Points, in no order, along strands that fork and pass close to each other.
Two points are linked if the straight distance between their rows is under 32.3. Some points are linked to none.
(22): [ -7   2   0 -11   1   6   4 -19   0  -6  11 -27   1  -3 -14 -33 -21  -9
  -4 -25]
(523): [-11   0  -1   6  19 -14  -4  20   8  -5   4  23 -20   8  11   9   1   8
 -10  15]
(1086): [ -9   7  15  -6  25 -11  -1   4  14  -6  18 -18 -18  18  -8 -12  -5  -6
   0  11]
(410): [ 11   6  -7   1 -25  16  30 -20   5  -8   3 -22  10  -7   0 -11 -12  -2
   9 -24]
(317): [ 10  -9  -7 -14  -6   7 -25   6 -36  17 -10  26   9 -11  -9  22  10   1
   4   7]
(443): [  5  11 -15 -10 -14   6   4  -5 -15   1  24 -20  10  11   2 -17 -16 -15
   1 -16]
(147): [ 10   1 -14  -2 -14   9 -10  26 -17   4 -12  19  14   2  13  19  28   8
   6  16]
(1080): [  4  11  11  -2  -3  -3   8 -33   0   9  16  -8  -9  -2  -3   9 -25  -5
   7   4]
(817): [ 15  -7  -4  -7 -27  16  -5 -12 -35   7 -12  19   3  -7  -9  27   9   3
  10   2]
(424): [ 13  10 -14  -7 -16   8   4  23  -5  -4  11 -19  22  10  -1 -20   2 -16
   2 -15]
(965): [  5  -6  -3   2 -12   7  -6  -4  -6   0 -13   0  18 -12 -10  -6  -2  -9
  -6 -31]
(177): [ 12  -2  -9  10 -12   7   1  24   2  -5 -14   1  24   0  12   0  20   1
  -1  -3]
(1038): [ -2   7   6   5  18  -8  10  25  20 -16  10  -5 -16  18   9  -7   6   0
  -3  16]
(391): [-12  -6  -3  14   0   7  24   3  29 -20 -24  -8  -9 -17  15 -19  12  20
  -4  -4]
(23): [-15   3   4  -1  28 -15  -1  24  16 -18   7   3 -23  21   3  -6   4   7
  -8  15]
(676): [  6  -4  -2   3 -24  11  -4 -22 -19   4 -14  12  16 -13  -5  18   0   1
   6 -14]
(828): [  7   9  -1  -4   1   0  -5  -3 -11  13   2  21  -8   5   4  33   4   5
   9  21]
(215): [ -3 -12   1   4  -4   3 -16 -11 -10  -1 -14   6  16 -19 -17  -9  -6  -9
 -10 -41]
(230): [-40  -5   8  -4  22 -14  -5  11  18 -20  -5  -2 -24   8  -5 -21   5  13
  -8   9]
(873): [ -8   9  13  -6  20  -7   3   9  18 -11  13 -24 -14  19  -3 -22   1  -8
   0  11]
(409): [  1 -12  -8   2 -13   5 -10  -1 -20  10 -18  30   6 -14   6  26  16  12
   3   9]
(478): [  2  -5   5  18  -8  10  30 -23  24  -6 -19  -7  -2 -19  11   6  -1  15
   6  -7]
(869): [ 7  7 -1 -2 12 -7 -8 28  4  5 11  5 -1 13  9  7  8 -3  1 18]
(287): [  4  -1   3   0  -1  -1 -11 -12  -8  12   3   4   5  -8  -2  10  -9  -2
   1   2]
(1032): [-27 -11   8   4  17  -9   0   1  19 -15 -12  -6 -18  -5  -1 -22   7  15
  -9   2]
(148): [ -1   5  -3   1  21 -13  -8  31   7  -4   9  15 -10  16  11   8   7   0
  -5  17]
(878): [ 14  -7  -6  -3 -21  13  -2  -7 -31   7 -18  26   5 -10  -1  31  18   9
   7  13]
(320): [-24 -24  -2   3  16 -10 -25  14   1  -2 -20   7   2 -13  -6 -19   9   4
 -25 -10]
(162): [ -7  -5  -7   5   3  -9  -5   4  -6  12  -6  38 -12  -6  13  31   5  14
  -4  16]
(811): [13  8 -2  1  1  0 -1 17  0  7  8 -1  6  9  9  7  8 -4  4 13]
(396): [ -5 -12  -6   3  -4   0 -15  -1 -16  16 -15  34   0 -14   8  28  10  11
  -2  11]
(355): [ 18   9 -17  -2 -36  18  32  -3  -4  -9   7 -13  20   8   4  -5   1  -6
  16 -23]
(744): [ -5   4  15  -2  16 -13  -2 -13   9   1  16 -12 -16   8  -9  -8 -13  -9
  -1   7]
(700): [  9   8 -16  -3 -28  17  32  -9   0 -11  10 -22  15   4   4 -16  -8  -7
  13 -34]
(1048): [ 12   6   4   4 -21  10  13 -23  -6   8  -1   1   4  -6   6  21   1   2
  12   5]
(11): [  6   3  -5   0 -13  15  26 -25  11 -10   8 -25   5  -7  -6 -20 -23  -4
   8 -33]
(417): [12 13  1 -9  9 -4 -8  6 -9 13 12 17 -6 11  4 31  0  1 12 20]
(1025): [ -6  -1   3   0  10   2   7  20  18 -11  -5 -28   3   7   0 -29  11  -4
  -3   1]
(24): [ -1 -14   3   7 -10   4  -5 -19  -9   7 -19  13  11 -22  -3  14   2   6
  -4 -12]
(214): [-18 -14  11  -7  16  -4 -13  -6   5  -6  -6 -18  -1  -5 -19 -29  -4  -5
 -12 -12]
(893): [ -3  -4   2  11   3   1   3   9  13  -5 -10  -5   2  -6   8 -11   7   6
 -10   1]
(45): [-26  -9   8   3  23 -20  -7   1  11  -3   0  11 -26   4  -3  -5  -5  10
 -15   9]
(576): [-18 -12  -1  13   5   0  14   2  25 -20 -28  -6  -5 -16  10 -24  13  19
 -11  -6]
(1009): [-12  -5   4   0  21  -9 -14  12   7   1   1  -2  -7   4  -3 -10   5  -2
  -9   9]
(905): [-32  -3   6  -5  30 -18  -8  20  14 -21   7   5 -25  20  -5 -13   4  10
 -10  12]
(278): [  2   3  -1   2   1  -4   2  -3  -3   9  -1  28 -13  -1  12  37   4  10
   5  20]
(602): [ 15  19   4  -1  10  -4  12  19  14  -4  21 -12  -6  25   8   3   2  -9
   7  19]
(814): [  1 -12  -5   2   5   0 -18  27  -2  -2 -12   0  18  -7  -1 -16  14  -5
 -15 -16]
(430): [-19  -5   6   9  21 -17   1   5  13  -9   1  18 -26   5   4   3  -3  10
 -13  11]
(713): [-11 -13   5  12   8 -11  -8 -16   2  14  -8  16  -9 -15   3  13  -8  10
  -8   5]
(920): [ 17   1 -13  -7 -18  10  -8  16 -29   9  -7  15  13   2   1  22  20   1
  11  15]
(522): [ -9 -16   6   2   3   0 -21 -19 -10   4 -10   2   9 -19 -17 -10 -15  -7
 -13 -32]
(569): [ -1   3  -3  -1  -8  10  16 -28   4  -6  13 -26   1  -5  -7 -24 -25  -5
   1 -27]
(469): [ -4  -2   6  16  -2  -2  16 -14  15   2  -8   7  -9 -10  14  13   0  12
  -2   9]
(400): [ 11  -3   2  13 -19  18  29 -28  16  -6 -15 -11   8 -17   4   3  -3  10
  13 -17]
(406): [ 16   9 -12  -6 -33  16  20   0 -12  -3   6  -8  16  10   4   1   1  -6
  13  -6]
(870): [-33 -15   2   6   7  -4   8   5  24 -19 -22  -2 -19 -12   4 -25   8  20
  -9  -1]
(890): [  9   5  -1  -8  -9   2 -12 -11 -15  12  10   0   7  -3  -3   3 -11  -9
   4  -1]
(367): [ -9  -3  10  -3  28 -19 -16  -9   1  11  10  13 -20   5  -6  11 -15  -2
  -7  10]
(979): [ -2  -4  -8  12  -4   5   9  34  17 -13 -16  -1   4  -2  21 -16  23  10
  -9   7]
(754): [ -8   0   7  -3  35 -19 -10   2   0   3  16  21 -24  15  -5  23 -20   7
  -6  15]
(575): [  2   6  14  -4   7  -9  -3 -36  -2  14  20   0 -16  -4  -8  10 -27  -9
   4   4]
(470): [ 13  -2  -7  -5 -32  14   3 -23 -32   3 -10  12   9  -7 -10  20  -1  -1
  10 -11]
(71): [  4  -7  -8 -16  -9   7 -27  -7 -42  16  -7  24   9 -14 -14  20  -1  -2
   3  -8]
(927): [ 14  16  -5 -14   9  -1  -8  18 -15  15  18  13  -2  17   2  24   3  -6
  13  22]
(128): [ 19  18 -10  -7 -35  13  26  -5  -8  -1  14 -12  12  15   8   7   2  -4
  20   9]
(625): [ 12   1 -10 -13  -5   5 -17  12 -29  17   0  17   6  -1  -1  22  12   2
  11  16]
(49): [  8  13  -6 -10  -7   2  -5  -1 -12   6  18 -13   8   4  -3 -12 -12 -14
   3  -5]
(402): [ -9 -12  -1   9  11   2   3  13  15 -13 -23  -7   1 -11   6 -19  13   8
 -11  -6]
(275): [  0  -9  -4  -1   6   3 -11  22   6 -11 -10 -17  15  -4  -7 -28   9 -10
 -12 -18]
(380): [ -8 -13   7  12   0  -4  -8 -24  -2  12 -11  19   0 -20   1  16  -7  10
  -4  -2]
(1047): [ -4  -5   7  18  -5   0  16 -24  15   0 -14   3  -4 -19  11   8  -2  13
   2   1]
(276): [  9  -1 -12   3 -10   5  -7  30  -6   2 -10  10  18   2  12   6  24   2
   2   9]
(3): [-31 -13  16  -5  21 -10 -19 -12   9  -5  -4 -14  -9  -5 -16 -26  -5   1
 -10  -6]
(435): [ -4  -1   7  12   8  -9   2  -6   7   5  -2  12 -10  -6   7  12  -2   9
  -4  10]
(937): [ -2  -3  -3  -5   6   5   1  21  13 -13  -7 -27  12   3  -5 -36   9  -8
  -6 -10]
(675): [ 13  21   6  -6   6  -5   9   5   7   2  26 -13  -8  21   3   6  -9 -12
   9  16]
(603): [ -9  -7   7  -4   5   2  -2 -10   6  -5  -3 -22   2  -7 -16 -26 -11  -6
  -6 -16]
(389): [ 13  20   9  -3   5  -8  12 -23   6   6  19   1 -15  15  -1  24 -16  -3
  12  17]
(169): [ 14  21  11   0  14  -9  11  -9  10   0  25  -7 -14  22  -2  16 -14  -6
  10  17]
(407): [ 11   0  -6   6 -13   6   3  10   4  -2 -10  -5  21  -3   5  -3  11  -2
   3 -11]
(938): [ -5   3   8  -4  14   0   7  16  19 -10   5 -24  -6  10  -1 -25   8  -5
   1   6]
(791): [ -1   7  17  -6  20 -14  -4 -21   4   6  20  -6 -18   6 -13   1 -22  -8
   1   8]
(701): [  8  14   3   6  16  -6  11  25  19 -12  13  -3 -12  24  13   4   8  -1
   0  21]
(892): [ -7  -6   1   4  12 -11 -10  15   7   0  -4   2  -2  -1   7  -8   6   2
 -11  10]
(872): [ 10  16  11   0 -11   2  15 -33   2  10  17  -3  -9   4   1  20 -17  -2
  15   9]
(87): [ 15  -1  -8   0 -30  15   4   3 -18  -3 -13   8  21  -3  -3  12  15  -3
   9 -14]
(274): [ 17  13 -15  -6 -19   9   3  21  -4   2   9 -15  22  13   5  -8   5 -11
   6  -5]
(606): [ 16  11  -9  -7 -16   5  -2  15 -10   6  11  -4  14  12   5   5   7 -10
  10   8]
(704): [-24 -12   9  -4  26 -18 -20   6   7  -2   1   3 -17   3  -8 -14   0   1
 -13   7]
(1026): [-14 -21  -2   2  13  -3 -25  22   1  -2 -16   2   9 -10  -5 -19  10  -3
 -20 -12]
(201): [  7   9 -18  -8 -12   6   6   9 -10  -4  16 -22  16  10  -2 -25  -6 -13
  -2 -28]
(191): [ -6  -9   8  -3   8  -9 -22 -26 -11  15   6   3   1 -13 -15  -3 -21  -9
  -7  -9]
(593): [ 12   7   0   6 -26  15  32 -29   9  -3  -1 -16   9  -8   2   0 -12   3
  15 -14]
(1003): [ 22  16  -4  -2 -29  12  20   0  -6   4   8  -1   6  12   8  19  11  -2
  19  19]
(658): [ -9  -6  11  -3  20 -15 -21 -15  -4  18  10   6 -10  -7 -13   3 -19  -3
  -5   3]
(121): [ -9 -12   9  -1   7  -4 -22 -21  -6   9  -1   2   5 -17 -17 -11 -19  -5
 -11 -18]
(343): [ 20  17  -6  -7 -17   9   5   7 -15   9   8   2   8  12   4  18   9  -4
  17  17]
(509): [  6  -3  -5   4  -8   9  -4   8  -1  -3 -13  -5  21  -8  -4 -11   4  -8
  -4 -29]

A fork is a point with three links, a tip a point with one. Leave the first point through the second and follow the links. Name the first fork or tip that comes.
(215) / (965) -> (71)
(201) / (443) -> (287)
(522) / (121) -> (754)
(1009) / (704) -> (606)
(675) / (602) -> (576)
(469) / (1047) -> (410)
(1086) / (873) -> (320)
(817) / (878) -> (927)
(11) / (569) -> (3)

A fork is a point with three links. Follow the links from the first point to the second and name the forks in between, in order.
(410) / (443) -> (606)
(593) / (128) -> (410)
(391) / (905) -> (576)
(569) / (424) -> (410) > (606)
(811) / (11) -> (606) > (410)

Follow the links from the first point to the second, and from the first to the third. Name the last point that the two ways share.
(3) / (435) / (355) -> (410)
(22) / (435) / (811) -> (410)
(443) / (1009) / (593) -> (606)
(700) / (869) / (49) -> (606)
